Each row is a point on a tangle of strands that fork, close into loops and nearly touch. The rows are in no order.
Points whose rows are less than 56.5 apart are linked; no others are. Some points are linked to none.
gumuz: [  5 -22 -30   4   7  -5   2   5 -16 -14 -12 -18  18 -16   7   4 -18  -2
 -12   4 -24  -9 -27]
zodos: [  4   5   8   5 -17  12  12  31  -9  -5   6   9  -8  -4 -17  34  -6  -4
 -11   8  11  -9 -20]
vek: [  2  16  -6   7 -19  15 -33 -31   9   7 -21   0 -13  -4 -23   7 -12   4
  -7  13 -12 -29   7]
dad: [-12  -8  18  32  -8   3  24  13  -3  12   4  10  24  -1   0  42   2 -12
  12 -38  16   0   1]
lopo: [ 10  24 -11  16   9  -1 -24 -32   1  16   6   4 -33  -1   7 -38 -55  -6
  17   2 -29   3  26]
fazo: [  1  16   2 -10 -24  -5   9 -10  18  -2  23  14   1   1   5  12  -1  -5
  34   7  -9  17  -4]
Dotaf: [  5 -24   1  11 -20  -2  28  11 -18  -2  -1   8  19   3 -11  19 -14 -17
  14 -27  -7  -3  25]
gised: [  9   2   6  21   8   0   4 -13 -14  -9   2  -7 -21 -14  22 -11 -36 -23
  -4 -32 -21   7  30]
fet: [  2  21  -8   6 -11   2 -14 -27   5 -10   6   9 -26  23   8   7   0   4
  -3  15 -12   3  25]
Tal: [-32  10  27  21 -16   0  15  -9 -17 -10  -1   0 -19   3   7  21   6 -17
   9 -37   8  -3   5]
bupe: [ 24 -12  -5 -28  24 -35  -2 -17   3 -11  13  -7  10  -7   1 -35  -6  23
  -1  11 -14   0   6]
Rerek: [ 23 -10 -12  10  -4 -15 -23  -1 -23  13  -5   0 -14  -8  24 -25 -74 -16
  -8 -23 -13 -21  29]
geb: [  8 -11 -19  15   6 -15   1  -5 -19 -17  -6   4  16   1   2  -5 -31  -4
  -6   2 -19  -1  -5]
kavil: [-33  10   3   5 -15   7   9  15  -6   1  -1  19  -8  12  16  15  22   9
   0   7   3  -6 -26]
Zap: [ 10  -9  -2  26 -10 -10 -30 -19 -25   1 -19   9 -38  -8 -21 -21 -43  -5
   8 -25 -12 -35  38]
sezuk: [  0   4  10  -5   0  -6  26   8  -4   2   3  10   7   6   2   2  13  24
 -12  13  -6 -12  -2]
fosen: [ 24   4   7 -25  16 -25  -1 -17  19   1  23   5  15  -8  11 -36 -22  10
  10   1 -14  11  13]
Medi: [  1   1   2   5 -16  -9 -34 -21  -2  -2  -9  11 -28 -11  11 -33 -41 -17
  -5 -20   5 -15  37]
leke: [ -6  11   5   0  -2  12   3   3  -7 -26  -2   1  -5   0   4  -9  -8   1
 -12  -3 -19   4  -1]
Fov: [-16 -14 -12  20  17  25   5  45  13  22   5  22   6  11  18  16  23  -1
 -16  20  23   8 -27]
Detuf: [ 12  14  10  -6  16 -11  -5 -19   5  -8  22   9  -9 -11   5 -37 -41  -4
   6   0 -20   7  20]
kofev: [ 18 -32   7  -4   8  -2  12  17 -13 -10  -1 -31  20 -29 -13   9 -20 -15
 -10 -47   0 -10   0]
paf: [ 11 -16 -16   1  -3 -15  -8 -25 -21  -6 -18 -13 -22 -13 -28 -20 -19  13
   2   7 -26 -36   6]
nosel: [ -5  31  12 -15  -6 -17  -2  -1  -3 -18  12   9  -5   3  11 -11   3  19
   8   9  -4   4 -26]
vozu: [-10 -33  -3  -5   6  14  13  32  15  -6  -7  -5   8 -19 -18   1  28  -6
  -7   3  21  10  -6]
Rodab: [-40  12  11  -5  -5  25  -3  18  32  14  31   8 -10  43  15  27  25  12
   3  16  22   2 -27]
Baru: [ -8  15  -5 -33  -6  20 -11  18  14  -8   5  -8   7  22  14 -11  35  15
   5  10   2  22  -5]
Difu: [-31  -1   9  18 -22   0   7  20   5   4   4  15   0  19  30  31  19   8
 -10  -7  27  -9 -17]
fis: [-14  18  -5   9 -16 -17 -27 -40   7  -5  -3  19  -6   3   5 -15 -24 -19
  20  -3   4   6   4]
Fos: [ 14   3 -17  -7  13  -5 -29 -41   3  -7  -9   4 -16   0  -4 -34  -9  21
   9  11 -30 -10  22]
siv: [  5  -7 -16 -30  17   5 -30 -10   2  -2  -1  16  15  -2 -32  -5  19   7
  11  37  -2  11 -11]
zizuv: [ 16  -6  -3   6  11 -13 -19 -37   5  10 -11 -19   7 -30 -12 -22 -40  -5
 -11 -10 -16 -33   5]
Kun: [-35   8  23  16  -9  12  11 -12   7 -16   8   1 -22  11   0  17  18 -11
  -5 -18  12   5  11]
von: [  8 -20  -9 -23  19  12  -1  -5  15  12  -8 -13  13 -32 -20   2  12  -4
 -14  19  -6 -11 -20]
kedog: [-41  -1   5  14 -15  31  16  47  29   7  22  -1 -13  11  10   8  32  20
  21  -2  30   4 -19]
Surap: [-11  -2   5 -18  -3  26  12  -5  21  21  -3   6  17  -6 -14   7  29  -3
  -3  16  -2  -3   4]
zem: [-22   1   1 -17   7  25  -8  35  17  29  23  10 -13  37   2   0  53  12
  27  24  28  20 -20]
Rone: [ 31 -13  -4  13 -13 -22  10  -8 -16   7   3   2   0  -5  -3  13 -42 -14
   1 -15  -6 -15  27]
kupo: [-30   0   0   6   9  26   9  35  35  24  29  13  -9  20  14   4  50  28
  24  12  31  14 -16]
bufoz: [ -9  -1 -15 -23  14  11  -5  -7   2   9  -9  14   7  -2  25  -2  41  22
   3  20 -17   4 -10]
kor: [-16  -9  14  26 -14   2  34  26  13  12   4  -1  19   3   7  19  18   3
  11 -22  26   1   6]
Sed: [ 21  24  -5 -36   5  25 -34   1  -5  -6  13  -5   3  33  -1   6  21  20
  14  22 -16  24  -5]
rabu: [ 19   3  17   4  -2 -14  -4  -2 -16 -14  -5  -9  -4  -5 -12 -10 -35   2
 -27 -13  -1 -26  11]
lut: [  8 -19 -19 -15  11  10  18  40 -12  34  -9  -2  -3   6  -2   0  23  -1
  -4  36   2  -8 -35]
kabaf: [ -9   2  13  11  21  25  23  11   8   5   2  -6 -12 -21 -11  15  23  -5
  -5   8  -1  12 -16]
Tezez: [-13   2  -6  20 -17   1  -4 -12 -27  -7 -13   6  -4  28   9 -16 -31 -18
  -6 -17 -15  -5  33]
zito: [ -2  36  -3  -1  15   6 -17 -21  -3   2 -13 -14  -7   0  -8  -2   4   5
   0  22  -8   6 -33]
losa: [ -4  19   2  -3 -19 -11 -10 -15 -18 -16 -15 -13 -19  10 -23 -26 -16  -6
   0   6  -3  -7   8]
guzez: [-15   8   9   4 -11   7  19  33   6   5  -6 -25 -15   1  14   2  32   1
 -10  -1  28   7 -18]
bir: [ 33   9 -17 -19  24 -17 -29 -30   2  -9   1 -17 -12  -7 -26 -11   2  13
  19  24  -9  16  -6]
lugof: [  0   2  -8  27  -2  -2   2  -8 -41 -14 -14   3  -3   2 -10   7 -33  -4
   0 -13 -27 -15  -4]
Rit: [-23  13  13  11   4  26  14   1  18 -14   5  -8 -20  -5   0  18  28  -9
  -6  -1   6  18  -1]
pob: [  2   2  -7  12  -8  -7   7 -20 -13 -15  -4   1 -34   8 -13   7   7  -2
   3  12  -6   1  26]
Vira: [ 14   3  -2 -21  -9  15  13  12  13 -12   2 -16  11  17   1 -16   9  10
 -17   9 -11   8  23]
baf: [ 18   2  -8  -8 -25  -2   5   1  14  -4   1   0 -14  -7  21  25  14   5
 -10   3   6  -2  10]
loz: [-20   7  17 -11  -5  21  14  -2  40  12  17  12  17  -2   4   6  31  11
   8   3   7   6   2]
sulo: [ -1   9  -1 -10   1  28   6  26  22  -1   3 -14  10  16  15   0  29  14
 -17  10   3  16   1]
Luvu: [ 10  -1 -14  -1  -7 -11  17  -2  13  -5  11  -2  18  -5  19 -15 -26 -14
  20  -6 -17  25   3]
Kilek: [-13   1  -2  -3  12  15   5  28 -10   9 -19 -15 -22  -4   3  -4  31  -8
 -16  17  13   5 -31]
vipu: [-23  -6  -1 -13  15  20   8  34  11   6   2  14  15   0   1 -17  37  15
   8  15   3  14 -28]
ratef: [ 18   9  -6 -18  25  10   4   1   8  10   1 -28 -10 -17 -16   8  23  -3
   3  28  -1  20 -27]
mur: [  7   8   1 -14  25  -2  -4  -1  16  -9   5  -5  32 -15   5 -13  -3  11
  -8  10 -11  12 -28]
nedut: [ 13 -22   1  -3  13  -8  13  25   3  -6   0 -12  12 -33   2  10   1  11
 -23  -3   6 -14 -29]
vedo: [ 19   0  16  -4  -1 -33  18  -6  16   4  17   4  11  -2  13 -24 -16   4
  -1  -7   7   1  23]
gid: [ -5  10 -18 -16   1  13 -16 -17   4  21 -10  13   1   2   8  16  31   6
  11  32  -8   3 -18]
Gude: [ 16   3   0 -10 -12  -8  11  -3  -1  -5  -6 -20  -4  17  11 -26 -12  -3
 -20  -4  -6   2  37]
Pibam: [  2 -21 -21  -1  12  14   6  18  16  -6  -4  -3   6  -6  -9   9  26 -10
  -4  18   6  27  -3]
dapin: [ 17 -17   4   2   7 -31  -5  -3 -22  -4   3 -18   2 -14  -5 -34 -58 -21
  -6 -26  -1 -15  14]
navi: [ 11  22 -13  12   0   6 -35 -39  12   0 -16  -6 -20 -10 -32 -11 -22   4
  11  14 -21 -12  -2]
Vatu: [  5  14  12  23  18  -6  -1 -28 -10   4   7   3 -17  -7   4 -32 -49 -14
  -1 -12 -22  -3  26]
Dele: [ -9   4   8  10 -23   6  -5 -13 -13   9 -16  -1  -3   9 -22  22   0 -18
 -11  -2  17 -20  12]
mes: [ -8   7   4 -29  25  28 -15  13   5  32   0   1  -2  21 -11  -7  47  -2
  -1  32  14  12 -20]
Botig: [  2 -18 -10  -8   2 -11  20  -2  -7 -11  -6  -5 -12 -18  -6   0  19   1
  10   7 -11   3   1]
gudop: [-12  25   8   5   6  -7 -10 -21  17   6  20  19   3  32  12  21  11  14
  -5  23  15   9  -6]
dakur: [-10  -2  -4  29   7  22  14  53  25  19  24  12   4  25   9  22  18  14
  -1  20  29  13 -20]
nirir: [  8 -12   4   6 -19 -11  -6   2 -11 -31   0  18 -21  -9  14  11  -9  -8
  -9 -27   5  -6  26]
meza: [-19  -8  -1  -7  22  17   6  12  -3  18  -9   3   5  17 -22  -9  38  -5
  -9  33  12  11  -6]
fuden: [-18  12  -5 -17 -14  14  -9  10  37   3  22   1   4  17  10  16  29   1
  31   9  24  35 -18]
Veso: [ -9 -17   7  21 -15  -2  14  30  -9 -18  -4   2 -11  -8   9  28  18  -5
   7 -42  24   9  10]
nakez: [-11  30  12 -21   2  30 -23  -4   8   6  14  10  -4  33   2   9  20  22
 -16  28  -1  -4  -9]
bif: [-22  10  18  14 -23  -4  10 -14 -21 -11   4  13 -21  -2  12   2 -18 -19
  18 -34 -10  -6  16]
bonu: [ 20 -16  -2   7   6   5  -1 -13   9 -17   6   6   2 -34   0   8 -28 -15
  -6 -14 -18  -3  11]
ber: [ 21  -8 -16 -16  13 -16 -11 -12   5  -6   1  -1  -2  -8 -32   4   8  -1
   8  35   3  13  -8]
zaz: [-17   0  -1  24 -16   4   6   1 -34 -10 -11  14   5  11 -14  23 -18 -19
   8 -14  -9  -4  -5]
Zar: [ 13 -11  -3   1 -14 -15 -10 -23 -20   0 -21  -5 -25 -12 -14 -24 -29   5
  -2 -17 -15 -39  29]
derov: [ 11 -19 -14  -6   1 -21  12 -14   0 -10 -10 -20  -3 -29  14 -13  -6  -9
   4 -13 -13  -3   1]
zuli: [ -8 -20   8  12  -4  -7  12  13 -27  -3 -22  -3   2 -14   3  26  19 -12
   4 -49  15  -5   6]
posa: [  7  -7  10  -4 -21  -3  15   7  -9  -5   3   6  17   1 -29   4 -27 -13
   4  -3  -5 -11  10]
nes: [ -5  26   8  13   9 -13  11 -12  12  -1  18   0   5  29  25   1   9  10
  -4   8   8  22   0]
Gil: [-11   8  12  12  -7 -22  16 -24 -10  -3  -1  12  -9  -6  19 -14  -9  -7
  10 -17  -8   0  15]
guk: [ 14 -25   0   1  -1 -21  -5 -16 -40  -1 -19 -18 -19 -19  -4 -13 -33  -3
  -1 -44 -16 -42  22]
kune: [ -4  -4  13  14   4  13   7  35  -9  -3  -7  -7  16   6   0  14   4   3
 -37  -7  14  -5  -9]
tokid: [-31  -5  -1  28  -4  39  18  61  20  14   1  -8   5   4  20   3  25   9
   0 -13  28   4 -23]
sezu: [ 13  -8 -26 -40  25  -3 -38  -9  -5   7 -11 -13  22   2 -14 -14  19  12
  11  31  -8  10 -24]
vinu: [ 19  -7  -5  16  10 -14 -22 -29  -2  28  -8 -10 -10 -20  -9 -35 -66  -8
   2 -18 -22 -33  27]
falam: [ 18 -11  -5 -41  21   9  -5   7  13   8  16   8  23  -4   0  -1  42  28
  32  14 -12  21  -4]
sot: [ 19  -4 -10 -11  14 -33   4   5  -8 -31  13  -5  -6   0  10 -37 -16  14
   1   5 -16  12   2]
kub: [  0 -11  -1   9  -2   9  12  -9   1  -7  -1  24  14 -25   1  18  -9  -1
  -2  -5 -22 -12  -4]
malu: [ 11  -8 -20 -34   7   3   1  29  -8  26  -4   4  -7  10   4  -2  43  14
  14  37   2   4 -27]
nogub: [ -8  14   6   0 -20 -21   2 -12  -1  -8   1  -4  -2  24 -10 -19 -12 -16
   7   3  13  12  17]
Tol: [ 21   3   3   1  -1 -20   5  -7 -12   6   2  -9  -9  12  20 -35 -41   2
 -16  -7 -14 -12  39]
rur: [ -1   7 -17   0   5  19 -21 -28   5  15 -16  12  -5  -5 -24  14  11   1
   2  31 -14 -10  -3]
Kos: [ 19  10 -16 -22  13 -15 -38 -40  -4  -5  -8  -2 -16   5  -6 -24   9  20
  28  16 -13   8   9]
sis: [  4 -16   8   5  -2 -18   2  -4 -31   4 -29 -16  10 -17  -2  14  -6 -14
  -5 -48   8 -23   3]
Bupul: [ -4   8   0   7   8   5   1  -1   4  19   2  14 -20  11   4  34  30   4
 -15  31  19   0 -11]
rifa: [ 22 -21   2  12  18   0  31   2 -10  -2   1 -21  10 -12  -2  18 -12   6
 -24 -10 -22 -16  10]
Fev: [ 23  25  -8 -14   2 -22 -19 -18   3  -6  22   5  -2  29   7 -22 -20   3
  17  16  -4  27  17]
govi: [-30   8   2 -10 -26   2  -7  10  28  -3  14  10   4  14   8  13  19  -5
  10   7  31  10 -21]
Pef: [  3  -2  20  23  -5  -2  13 -24   2  13   3   7  10  -7   2  16 -19 -24
  -2 -33   5  -3  36]
gesa: [  7   9 -16 -16  -7 -22 -16  -4 -17 -17 -19 -16 -13   4 -10 -25   0   8
  -2  20  -3  -2 -14]
pek: [  2  17   6  -8  29  26   7  13  13  20   8  -4  -7 -13  -6  10  27  -2
   5  27  -1  15 -40]
lema: [ 13 -20   3  10  12 -17 -30 -11 -18  28   0   6 -12 -27   8 -34 -77 -17
  -1 -28  -8 -30  35]
Tos: [ -3 -22  -4   8  -2  -7  -6   0 -22 -24 -22   9  -5 -14   9   4   4  -1
 -20 -16   1 -15   8]
bifi: [ 18 -17  13  -2   6 -10   2   5 -23 -15  -2 -27   8 -17 -20 -14 -39 -11
 -19 -33  -7 -23  11]
vem: [-29   6   8  22 -22   2  10  13 -20  -9   4   7  -2  30  -9  30  -5 -18
   4  -6  16   3 -12]
Pez: [ -8   6   2 -10  14   4  14  17  11 -10  11  10  26  -3   5 -14  14  22
  10   8 -12  17 -26]
tavo: [-11  35  19  -4  12 -17   1 -24   9  -9  18   0  -4  23   9 -24   9  10
   9   4   2  25   7]
limor: [ 29   4 -10 -19 -15  -7  -4   2   2  -6  -6  -7  -7  -9   3   8  -8  14
 -17  17  -4 -18  -4]
migu: [ 19  -8 -24   6  13  -6 -14 -33  -2  -4  -7  -9 -17  -6   6 -29 -31   3
  -2   1 -34  -9  28]
boku: [ 12  -1 -15  -4  -2  10   4  13  11  13  -8  -4 -19  -3  17  27  33   5
 -17  23  11   3  -9]
zako: [ -9  26  16 -14  25   7 -13 -17  14  -6  22   6  12  25  -3  -9  26  17
  14  14   1  32  -1]
poger: [-23  -4   1  17   0   0 -12 -23  -5 -15 -21  23   5  -2   2  -4   3  -4
 -14  -6   0  -9  10]
zabo: [ 5 -1  1 -1 -8 -7 31  6 33 10  9 -8 25 -9 22 -4 12 15 15 -8  2 13  6]
fizi: [ -2 -28 -18  -6  13   6   2  18 -13   3 -23 -22 -18 -27  -5   6  25 -12
 -14  15   4  -7 -31]
rel: [  5  -7   2  -8 -21 -10  11   9   5  -2  -7  -7  23  -7  -8  -3 -10 -11
  -4  -1   8   0  -4]
Loza: [  0   9  -1 -43  18  25 -22   5   3  17  -4 -15   7  17   2 -13  52  12
   7  20   5  22 -10]
Feke: [ -6  -2  13   7 -11  13  26  40  10   8  18  12  -4  -6  -9  24  13   7
   2   9  16  -6 -23]
dedup: [  3 -19  16  12   7   6  18  38   5 -12   3  -2  24 -32   6  12  -5  11
 -12 -26   5 -10 -22]
zun: [ -3  18  -9 -23 -18 -10 -22  -8  -2   0 -17  -1  -2  11 -17 -13  10   3
   2  26  13  -2 -12]
nutem: [  9 -16   3  -3   0   1  36  37   6  -3   8  -6   9  -1   1  -2  15  28
 -10   4  -4  -8   2]
sefi: [-14 -34  -9   4   6  -7   4  13 -10 -10 -26  -4  14 -18  10  -3  18  -1
 -21 -12   8  -7  -4]
nakov: [  1   6  -8 -31  15  10 -41 -12  -4   6  12  14  12  18   0  11  39  11
  35  21   6  36 -12]
Tuzas: [ 10  -8 -16   0   1  -9 -47 -30  12  10 -14   2 -25 -13   6 -54 -44  -5
  -1  -6 -10 -16  39]
zama: [  8   4  -7 -13  13 -16  -2 -27   3  -2 -10  -1   1   6  26 -19  22  21
 -12   9 -10  -3  20]
Leko: [-12 -12   6  -9  10  16   3 -13  12   5 -15  -6  23 -23 -13  -4  12 -10
 -22   2  -1 -11  -2]
tiru: [ -7   3  13  11 -15  -5  30  24  28  10  18   0  27  14  10  -4  11  21
  10  -6  23   6   4]
dis: [ 13  20 -13  -7  24  -5 -22 -17   2  -8  -4  -9  11 -10  -2 -10 -15  11
  -6  15 -18   5 -28]
farum: [  1  -5   7  16 -24  -5  11  26 -11 -32   5   7 -20  13  16  15  -6  -3
  -4 -28   9   8  21]
zivem: [ -7  -9  -4   7  -1  22  10  28   6  25 -14  -9  16 -17   1  21  11 -20
 -12   6  13   0 -33]
Kasot: [  5   4   1  27   0   1   9 -23 -15 -13  -1  -1 -27   0  -9   6 -21 -20
   5 -10 -15   9  32]
dodav: [ -4  25  -7  12   1   6 -30 -41   3  -7   0  14 -29  17   3 -19 -17  12
   5   7 -22  -6  28]
senol: [ 21  -3   4   9 -10   0 -10  11  -9 -15  -4   0  -7 -15 -21  30 -20 -11
 -21   1  12 -11  -8]
ket: [  4   4   1  -6  21  -4   1  33  15   8  10  -4 -13   7   4   0  44  16
   4  23  33  26 -23]
duvon: [ 13  -2   9  12 -14 -13   3 -21  -3  23   4  10   2 -13  15   2 -43 -30
  10 -30  -1 -10  34]
vesa: [ 13   1   2 -28  36  17 -38  13  -5  25  19  15  16  14  -1  15  44  16
  30  26  13  34 -24]
dure: [  9 -15 -24   1   2   4  -1  17  -2   8 -16  -8  20  -5   1  18  -3  -8
 -15  20   0  -1 -28]
pevez: [-42  -9  27   7 -16  22  14  22  -1   5   8  11 -14  21 -15  30  26  -7
  -6  -9  29 -13   0]
zir: [-31  -2  20  11  -1  14  16  26   8  15  14   9 -22  22 -23  18  31  -7
  -6  17  37   1 -12]
Rozi: [ -5  20  -7 -26  -5  17 -23 -11  18   9  20   5   3  23  -4  19  25  -4
  29  24   7  32 -15]
Pes: [ 16  12 -10  21 -10  -8 -17 -10 -24 -17 -10   2 -23  -4   1 -10 -52  -1
  -2  -9 -25 -19   0]
Fefip: [ 30  17  -6 -31   4  -2 -20  -9   0  -6  24   3   9  29   6  -6   6  18
  30  15 -15  31  12]
nire: [-29  -8  17  18  -1   5   8  -4  -2  -6  -4  22  22   4 -11   7   5  -7
  -9  -8  11  -2   3]
vepa: [  9  -3   1  17  -5 -19   6  -5 -31   4  -2   0 -11  21  10 -23 -43 -17
  -7 -21  -4  -9  46]
sipuf: [-21   9  11   6   6   8  13  20  11  27  -8  -3  27  -4   3   4  17  -6
  -8   9  19   3 -35]
fori: [ 26  -7  -9  -6   8  -2  -8 -20  29 -10  13  12  15 -19   5   1 -20  -2
  -6   5 -11   7  13]
Muk: [ -4 -35 -16  -7   4  -1  18   3 -18  -2 -23 -24 -13 -22 -21   7  20 -13
  -1   3  -8 -10  -3]
soful: [ -2   3  -7  -9  31  19 -17  14  20  24  16  13  13  14  13  15  43  11
  17  26  15  38 -23]
baro: [ 30 -14 -32  -8  12 -13 -26 -32  18  -5   1  -3   8 -23   4  -8 -26  -4
   5   9 -18   5   4]
bune: [ 20 -27 -17  28  20  -4 -30 -19 -22  -3 -13  -8   4 -13   2  -4 -59 -17
 -16 -39 -18 -21  23]
ribaz: [ 25  -7  -7  -7 -10 -34  13  18 -10 -26   6  -8  -7  -5  16 -14 -19  11
  -6  -4  -1   2  -3]
Gez: [ -5   1  -6   4 -22   3 -18 -27  -4  14 -32  -7   3  -6 -24  -1  -5 -15
  -4   0   1 -26  12]
Bofu: [  5  -2   9  16  -6 -16  -5 -20 -41   7 -26  -9  -5  -7  -7   2 -22 -11
   2 -43  -7 -30  13]
lazaf: [-11   2   8   3  11   0   8  14  16  14  15   8 -18  19  -6  16  41   7
  -2  29  34  13  -8]
seti: [  0  -9   0  13 -14  -6  27   9  16  -2   5   1  14  -4  27   1  -5  -8
  10 -23  -1  17  14]
Raba: [ 21  -9  -2   8  -7 -17  26  29 -10 -17  -2 -25  -8  -6   9  11  -1   4
 -12 -10  10   4  -5]
Zub: [-16  10   9  23 -18  -9  -7 -31 -28   9 -19   7 -12  -5   3   1 -25 -23
  18 -39  -8 -18  15]
dak: [ 13 -30 -16   0  -6 -11  -5  -9 -30   1 -26 -17 -11 -17 -26  10  -9   7
 -15  -2 -13 -47  -1]
fud: [ -4  -1  15  14 -22 -23  18   7  -3  -3  12   3  10  19   0 -11 -25 -20
   9 -23  19  10  26]
Kube: [  2  -9  25  29   6  -1   6   8 -11  -3   4   8  12 -11 -18  43  -7 -15
  -5 -41  23   2   2]
dotu: [  0   1   2 -13  -4   7  26  43  -1  17   3 -10   2   0 -16   3  15   4
   5  26  11   1 -32]
takol: [  5  20   0   1  34  16  -8 -10   8 -15  14  -1   6  10 -13   0   7  11
  -3  22 -14  30  -6]
teved: [ -1  22  -8  -4  -7  -2 -28 -47  17   5 -10   4  -1  -7 -17 -14  -9 -12
  23   9  -8   6   2]
tonob: [ 25 -13 -13 -33  21  -5   7   4  10   0   9 -10   8 -15   8  -4  24  29
   6  14 -14   5 -12]
Mepi: [-30  20  22   5  -7 -13  16  15  -3 -12   9   9  -7   8   5  -6  18  15
   5   3  13   3 -28]
numu: [  1 -31  -3  12  11  13  38  25 -17  -2  -5 -14  22 -11  -2  17   2   6
 -15 -19 -23 -12   2]
givom: [  2 -14   5  11   4  -7  -2 -12 -14   9 -21  -9  24 -26  -6  14 -15  -9
 -16 -24   0 -25 -11]
Lafa: [-28  12   1  -2 -25  -5  -7  -5  12 -20  17  30   3  24  22  -2  -5  -1
   8  -3   1   6   3]
Libuk: [ 16 -19  12   2   9 -28  39   6   5  -6  11 -13   2  -7   1 -18  -4  10
   0 -14   1   4  27]
feri: [ 22   0  -1  -1 -14 -16  14 -20  -4  10   4   4   2  -2 -20  -7 -34  -7
  10   6 -20 -12  23]
Bub: [-14  31   9  -3  -2  10   5  -7  22  13  -1 -11  18  -6  16   5  10  -5
   2   3   4  12 -29]
tov: [ -1 -20  12  15 -13 -16  15  14 -26  -6   9  18  13  10  -1  -4 -34 -23
  17 -45   4   3  34]
soza: [ -1  -3  24  18  -1   1  23  34  12 -16   8 -15  22 -23   0   1 -12   1
  -1 -42  15   7  -7]
Vin: [-14  13  17  -4 -30 -10   3  14  17  -3   8   3  19   6  -4   4  -6  -9
  -3  -4  32   2 -12]
Pedav: [  6  41  -1 -23   1  17 -33 -15  -2   3  12   5   3  29  -5   5   5  22
   6  25 -16   4 -12]
veton: [-20  12   4   2 -30 -10 -16 -17   7 -13   3  26   4  -3  12   0 -18 -15
   8 -11   7  -5  -8]
Tufed: [-11  -8   3  14  -6  -8 -31 -24  -9 -24 -20  20 -17 -16  -3 -18 -19 -14
  -5 -24   0 -14  21]
fusun: [-11  28  15  -6  -2 -14   2 -38   9   4  11   7  -8   8  25 -26  -6  -2
  14  -5 -10   9  17]
rab: [ -9 -26   6  -1 -11  -8  13  28   5  -2 -16  -4   6 -20   1   4  27   0
  -9 -13  32  -6  -5]
pekip: [ 18 -21  -7 -17  13  -5  29  29  22   1  14 -15   9  -9   4 -12  31  37
   8  12   1   7   1]
menob: [-28 -15   9  12  12   6  11   9 -13  10 -16  11  13   3 -22   3  23 -11
 -15  13  17  -6  -7]
guta: [ 17 -21  10  18   2 -31  27  11 -17  -3   0 -11   3  -7   9   6 -10   1
  -7 -28   8  -4  15]
Depov: [ 25  16  11  -2 -15  -3  -5   5   3 -16   6  -5  -7  -2  -5   7 -25   5
 -32   2   6 -14   3]
nin: [ -2  18   0 -11 -21  23  -8  10  13 -13   8  -5  -2  20 -13  11  -1  -8
 -11  17   4  12  -1]
Kovog: [-18  17   3   2 -36   8  -2  -2   0 -16   9  -5 -21  32 -10  21  -7 -18
   4   7  12   6   1]
Mapev: [ -4   4 -12   6 -16   4  17 -11   6   6   4  17   8  -3  10  26   1  -5
  16   9 -17   9  -4]
kulun: [ 18   4 -13 -30  18  -4  -9 -23  -2   4  -2   0   6  -2  16  -6  23  31
   7  17 -24  -2  -3]
Doza: [ -5  25  -8 -12  -5   7 -14 -24  10 -11  23  14  -8  22  -8  10   4  -6
  34  17 -10  31  -2]
vab: [-19  17   1 -10  -6  18 -12   1  20  -1  22  16  -7  40  18  25  23  16
  -8  20   8   5  -9]
tas: [  7  26  -3 -25  -8  -3 -16 -15  -3  -6   1   1   9  18   4 -32 -14  15
   4  12 -23  -6   4]
mez: [-20   8 -17   7  16  23  -7  23  18  21   7  11   6  22  22  17  33  -2
   1  25  14  27 -28]
Guv: [  4 -15  15   4  -5  14  12  26  -8 -13  -5 -18  21 -25  -2   9  -9 -16
   3 -61   3   4   8]
Takur: [  7 -27 -23   2   5 -18  -9 -23 -13  -8 -13 -22  -9 -20  12 -29 -30 -14
  -5 -18 -22 -13  21]
Pavo: [  5 -22 -15  20   7 -13 -21 -12 -20 -15 -13  14  18  -7   0 -13 -51  -8
 -14 -22 -17 -19  14]
Beri: [  0  -5   5   3  14  -3 -10 -28   8   1 -17  -7  22 -27 -18  -9 -14  -6
 -20  -4  -3 -21  -4]
sano: [-32  -4   4  -7  -4  17  12  31   6  10   1  23  -7  16   9  -2  44  15
   2  15  12  -4 -17]
mig: [  2   5  30  15  -8   7   2  -2 -18   2  -3  -1   2   0 -30  37 -12 -18
 -13 -28  17 -17  11]
virez: [-25  36  10  -5  -1  18  -5 -12   4   8  -1  -7 -12   2  -4  12  16  -8
   5  17   1   4 -33]
Nik: [ 14  -2   5   7  11  -2  23  -8 -13   6  -3  -2   7   0  -9  10  -5  16
 -21  14 -18 -22   6]
Mumo: [-16 -14  -4  22  -1  25  24  51   4  25 -14 -15  18  -8  10  18  21  -8
  -2 -13  19   2 -24]

How many points has the smallest loop of links through each point below? Write - if it is on no loop.
Raba -> 8
Vatu -> -
fud -> -
Baru -> -
Depov -> -

A piece is all that can be reached along the links. How many separate loops has the piece of each point below (a circle has one, a figure eight two, a Y none), and how many tips (points with one link)?
Bofu -> loops 0, tips 12
nogub -> loops 0, tips 4
kavil -> loops 0, tips 6
sot -> loops 1, tips 3

A fork is a point with three links, a tip a point with one. Leave the first point through the second and follow the links. Name the first fork or tip that comes.
Tezez; vepa -> poger
Luvu; seti -> vek
Dele; mig -> Luvu
kavil; sano -> zivem
poger; nire -> Tezez
guzez; Kilek -> Fos

Name the points in between on the shortest way along the links from the first point to the second, in order.
Luvu; nutem -> seti, zabo, tiru, kor, dad, Kube, mig, Dele, Gez, vek, rur, gid, bufoz, kulun, tonob, pekip
migu; guta -> Fos, dodav, fet, pob, Kasot, gised, Vatu, Detuf, fosen, vedo, Libuk
Bub; nosel -> virez, zito, dis, mur, Pez, vipu, sano, kavil, Mepi
nedut; lazaf -> dedup, soza, Guv, kofev, bifi, rabu, Depov, limor, baf, boku, Bupul
Zub; nire -> Bofu, sis, zuli, Veso, farum, nirir, Tos, poger
